A landscape with many peaks, sampled at points; each row gives a point and its height.
From any point a climber steps to the highest of the 2 points nearest to it. It stops when none of these is higher. Distance is the straight distance between rows; heights are no part of it.
(22): [42 -17 24 22 -51 -6 26 14 42 33 12 4 16 10 -25 -25 16 -40 -45 24 -12 22]  height 585
(10): [-21 -11 -21 4 7 -30 0 22 -72 25 -18 -12 16 19 18 -64 -1 -14 28 103 1 58]  height 413
(270): [-49 16 9 -62 36 29 -56 -2 21 1 14 -15 -35 -40 -20 32 -37 2 -31 -80 -14 12]  height 255
(804): [-24 -4 56 -3 -21 24 1 17 44 45 52 -52 -60 48 5 -13 7 -57 -19 28 4 -4]  height 339
(164): [43 -2 -3 -28 14 -28 14 -2 38 -7 64 40 -32 -46 -44 -2 -11 36 -4 -51 15 13]  height 159
(124): [-17 -21 33 28 -31 5 -18 -19 6 15 -76 -13 36 44 41 -2 -21 6 37 -1 -16 37]  height 691
(358): [12 -15 -20 26 1 -33 31 8 2 22 38 24 -19 30 -31 -40 6 -20 5 77 -3 47]  height 502
(643): [-2 -2 -16 -75 47 10 -8 -9 28 -17 36 10 8 -71 -6 37 -18 34 -3 -63 24 -15]  height 143
(648): [38 -26 -73 60 13 5 48 -37 11 10 -22 11 21 6 -3 -20 47 -11 -7 11 -9 -4]  height 462
(130): [-52 -7 -38 25 9 25 -37 29 23 -3 17 -32 -91 -8 -38 -34 -13 -24 -3 -57 -16 -9]  height 578
(576): [2 49 29 -13 -17 -7 -13 -24 -7 24 5 29 -9 12 -39 12 8 -1 -1 -15 7 19]  height 396
(890): [-39 -8 6 -12 -3 4 -16 19 -48 35 -49 8 37 13 24 -32 -9 -35 15 75 -22 54]  height 372
(347): [6 7 -15 37 -6 4 22 -29 23 -7 30 -33 -57 4 -13 -3 26 11 -1 -50 15 -64]  height 380
(857): [28 -18 -50 37 31 -41 1 -66 -11 35 26 38 8 3 -49 9 5 21 21 -15 1 64]  height 215
(722): [17 -62 -53 34 46 -34 -23 1 -24 -17 35 29 18 -5 6 25 -18 47 51 -21 27 48]  height 194
(255): [-27 2 27 -8 -19 21 -39 -12 17 31 -44 4 9 11 6 21 -27 -35 0 -40 -9 14]  height 403
(816): [34 15 13 -20 -14 12 40 -21 31 -22 13 -27 -30 20 -4 -2 15 17 -17 -17 14 -94]  height 435
(756): [3 -9 2 6 -7 41 27 -5 18 32 42 -61 -4 46 17 -6 29 -52 -6 41 -2 -4]  height 388
(319): [-55 70 -40 33 32 -16 -30 -36 -62 -5 -6 -21 -31 -1 -24 -9 5 17 -17 0 -54 8]  height 421
(229): [20 -64 21 -50 1 21 -2 34 38 -21 -10 -16 26 -2 42 21 -13 51 25 -33 26 9]  height 77
(368): [-13 -35 10 -59 25 15 -2 4 53 -18 -6 -25 -11 -34 31 27 -14 50 7 -63 5 4]  height 107
(772): [-7 19 -32 13 -27 2 8 74 -23 -8 -14 44 9 -26 -49 -56 -10 -48 -12 25 -22 -2]  height 644
(440): [-9 15 12 -20 -3 29 0 -13 -3 -44 0 -47 -12 -30 44 34 -6 27 -8 -20 22 -81]  height 516
(289): [-40 31 -15 -70 59 21 -7 -40 26 15 13 -23 -11 -41 14 59 -16 14 -27 -87 3 -7]  height 193
(632): [10 -59 35 16 -29 -40 6 39 2 -18 0 -4 -10 14 -7 -26 -6 24 54 56 -1 59]  height 258
(742): [19 -66 5 21 11 -29 -16 25 -11 -7 19 21 1 12 2 2 -22 29 67 1 22 75]  height 225
(579): [28 59 -16 13 -17 -39 0 -40 -17 -38 4 24 15 -30 -22 42 -7 51 -31 -50 -12 -48]  height 313
(688): [52 -5 35 -15 -58 14 63 2 29 6 22 -3 16 9 0 -4 17 -8 -35 9 3 -66]  height 376
(2): [19 5 -30 39 12 -17 11 -60 9 63 -17 31 25 22 -3 7 17 1 20 -12 -21 45]  height 254
(461): [0 -83 -8 16 5 11 -4 21 11 -17 -1 -30 -17 9 36 -1 -9 26 29 -29 25 18]  height 45
(564): [42 -15 -8 46 -29 -3 51 -4 35 16 -29 -7 14 27 -12 -24 27 -11 -6 40 -5 -21]  height 523
(879): [51 -13 -17 -2 25 -24 11 14 -51 -44 -21 48 79 -35 29 35 -5 24 20 22 39 -6]  height 529
(189): [-56 44 -12 22 -8 16 -27 -4 -87 -38 -46 -47 -14 9 25 -6 12 24 28 38 -14 -24]  height 599
(707): [21 -15 35 -26 -17 11 31 31 32 17 33 12 12 -15 8 10 11 -39 -12 24 16 -35]  height 378
(287): [-2 -16 -22 28 -22 -28 -2 73 -3 21 -15 23 36 -25 -55 -52 -22 -74 -48 37 -19 28]  height 596
(106): [-57 6 29 -24 2 27 -47 38 -34 21 -18 -3 10 27 30 -2 -14 -49 30 35 -14 23]  height 322
(761): [-22 10 49 -17 -8 28 3 29 41 -5 45 -40 -81 31 -5 -34 -9 -6 1 3 2 2]  height 296
(92): [-4 -33 -56 39 -2 8 -4 70 -32 -43 -39 7 -8 -32 1 -25 -8 -6 21 3 -11 -37]  height 418
(585): [-31 -15 -67 21 14 39 -2 51 -11 -28 -26 -32 -27 -33 7 -29 10 -40 -4 -30 -17 -67]  height 461
(876): [58 9 50 -33 -6 -11 33 -45 26 -21 40 8 20 -14 7 47 2 54 -15 -45 18 -41]  height 564
(215): [-6 36 31 -96 40 -9 -12 -30 52 -24 68 -11 -38 -21 -25 49 -27 51 -35 -49 14 1]  height 67
(852): [20 -60 28 27 -20 -16 21 68 1 -16 26 -15 -6 9 3 -27 -14 -16 22 66 26 2]  height 294
(377): [-36 -24 -56 43 4 47 -16 35 19 8 -22 -44 -40 -3 2 -11 -11 -32 -5 -59 -30 -24]  height 514
(375): [23 -16 -6 -44 29 7 14 -28 9 20 31 26 49 3 15 45 23 -21 14 -1 31 8]  height 572
(21): [19 -4 -57 46 3 23 42 -30 12 0 -4 -18 -13 -2 -16 1 28 -5 -16 -17 6 -50]  height 411
(835): [39 -36 37 -5 -7 -13 39 52 43 -34 57 -13 17 15 7 -20 1 -42 9 53 12 -9]  height 331
(794): [-31 41 24 -15 -30 16 -48 -24 -6 5 -71 18 4 9 8 9 0 23 7 -19 -23 14]  height 480
(521): [28 56 25 1 2 -43 -25 -15 -13 -63 17 14 17 -8 -10 47 -11 97 -14 -31 -1 -26]  height 267
(166): [-24 50 -59 10 26 -6 -25 -13 -80 -1 -1 24 5 -16 -19 -8 1 -21 -13 23 -16 -5]  height 363
(792): [-38 21 45 -66 -15 26 -51 -11 32 21 -17 23 -22 -15 -7 16 -27 -20 -20 -75 -9 17]  height 327
(311): [-4 -40 31 12 3 6 -4 5 51 41 -22 -10 26 29 19 4 -20 -51 -10 -8 -7 27]  height 342
(584): [-16 21 -19 4 5 13 -27 11 -57 -56 -49 -15 27 -25 49 10 16 45 27 17 0 -4]  height 680
(611): [0 -18 -38 28 38 -30 10 3 -62 16 6 21 -14 8 -16 -43 -1 6 38 79 -9 37]  height 454
(192): [-15 -8 -24 -11 36 -13 -26 -10 -74 -44 -22 23 48 -14 38 42 -9 30 34 20 17 2]  height 604
(298): [-17 24 -2 6 -33 6 11 48 25 15 0 18 -36 -9 -45 -29 5 -57 -46 18 -12 -21]  height 709
(286): [-41 -23 33 18 -18 26 -17 13 27 5 2 -37 -44 37 17 -3 -13 -7 27 13 1 31]  height 252
(731): [12 -17 -12 -65 53 27 30 -31 51 27 44 -21 36 5 20 46 21 -38 -22 -28 25 -8]  height 503
(86): [33 -1 -11 -16 14 5 42 25 -36 -13 -13 41 84 -29 19 4 18 -19 6 48 21 -47]  height 464
(905): [84 -22 32 -6 2 -6 50 -18 27 -44 24 4 38 -7 29 22 4 39 9 -15 25 -78]  height 487
(739): [20 43 22 -1 -25 -8 36 16 38 37 52 25 -16 14 -46 -31 18 -55 -34 30 3 5]  height 645
(149): [-2 21 31 23 -14 -23 -13 -16 -15 -52 -4 -25 -32 9 16 26 5 83 -2 -45 11 -36]  height 220
(248): [-4 -60 58 29 -44 -5 -26 8 51 20 -79 -21 41 44 21 -6 -42 -20 -16 -9 -12 30]  height 584
(249): [-51 46 -40 16 0 3 -44 -17 -101 -21 -81 -31 -9 -23 30 -49 24 5 -6 40 -58 -2]  height 527
(891): [-14 14 46 8 -27 -4 -27 -36 -38 -2 -64 -9 22 24 37 22 -14 61 14 14 -11 39]  height 577
(909): [-4 39 -24 -8 36 -5 10 16 -67 -11 5 68 38 -19 -5 -3 10 -31 -7 43 16 -33]  height 409
(545): [19 56 30 3 -22 -21 -3 -58 29 64 6 41 -19 28 -38 -24 9 -11 -29 28 -14 45]  height 341
(797): [-55 73 69 -48 -59 30 -34 12 -18 1 -35 15 0 22 15 -4 8 -9 -8 28 -14 -24]  height 212
(737): [28 -57 -52 12 49 -23 -3 -18 -15 47 30 37 31 -10 -6 42 -6 -5 27 -26 26 57]  height 178
(670): [-2 -31 -45 48 -4 -21 13 45 -2 32 -2 8 2 4 -37 -64 -1 -36 -8 41 -17 49]  height 547
(465): [2 -31 -17 21 7 -15 4 -24 25 63 -40 20 48 32 5 5 -5 -49 -12 9 1 52]  height 299
(843): [43 36 -44 43 -15 -25 35 -37 -17 -27 -14 9 4 -20 -19 10 27 41 -19 -11 11 -50]  height 361
(512): [10 2 50 -14 -25 -3 -2 -21 2 -16 6 18 -15 14 1 -4 7 29 21 14 18 7]  height 344
(258): [18 -10 2 -9 25 29 35 -27 54 49 34 -31 9 19 14 17 32 -43 -34 -9 14 -32]  height 444
(573): [-13 5 -33 17 -15 8 2 29 17 25 21 17 -60 -8 -52 -40 -14 -43 -27 -40 -35 0]  height 643
(175): [-33 60 -29 18 19 -43 -25 -27 -80 -13 -12 -31 -10 -31 7 -51 32 28 -12 29 -64 15]  height 473
(544): [33 -10 -40 19 25 -42 7 -8 6 8 42 26 -18 -24 -53 10 3 16 7 -35 10 23]  height 184
(665): [-37 12 23 -9 -7 22 -12 25 -25 -48 -15 -25 4 -5 39 23 -15 16 34 12 20 -33]  height 600
(52): [12 34 38 -82 40 -22 -18 -9 12 -52 51 26 -4 -42 -4 56 -32 51 -8 -63 10 4]  height 104
(861): [61 -26 30 -39 5 3 24 -32 53 5 34 20 31 4 -3 22 12 19 -1 -19 29 10]  height 652
(376): [-21 76 19 -5 -48 12 -12 -20 -33 -10 -33 0 -20 11 14 -22 11 8 -32 36 -22 -25]  height 164
(87): [-71 50 49 -33 -16 44 -42 8 -45 -16 -12 -12 -27 30 23 0 -2 -37 22 57 0 -10]  height 268
(424): [11 -58 -15 71 -8 6 7 -5 41 16 -43 -45 -10 22 15 5 2 27 15 -33 12 12]  height 14

Call two points neighbours if one is among the 2 nearest of the other. Go from one point of each pair to the other, from neighbour to neighbour, staying as high as possible. Name the lowest point that can't be avoided.
(124) / (576) | (737)
(584) / (707) | (688)
(298) / (584) | (347)

For each start below, name the point where the climber stops.
(761) | (861)
(286) | (861)
(797) | (298)
(166) | (584)
(722) | (707)
(521) | (298)
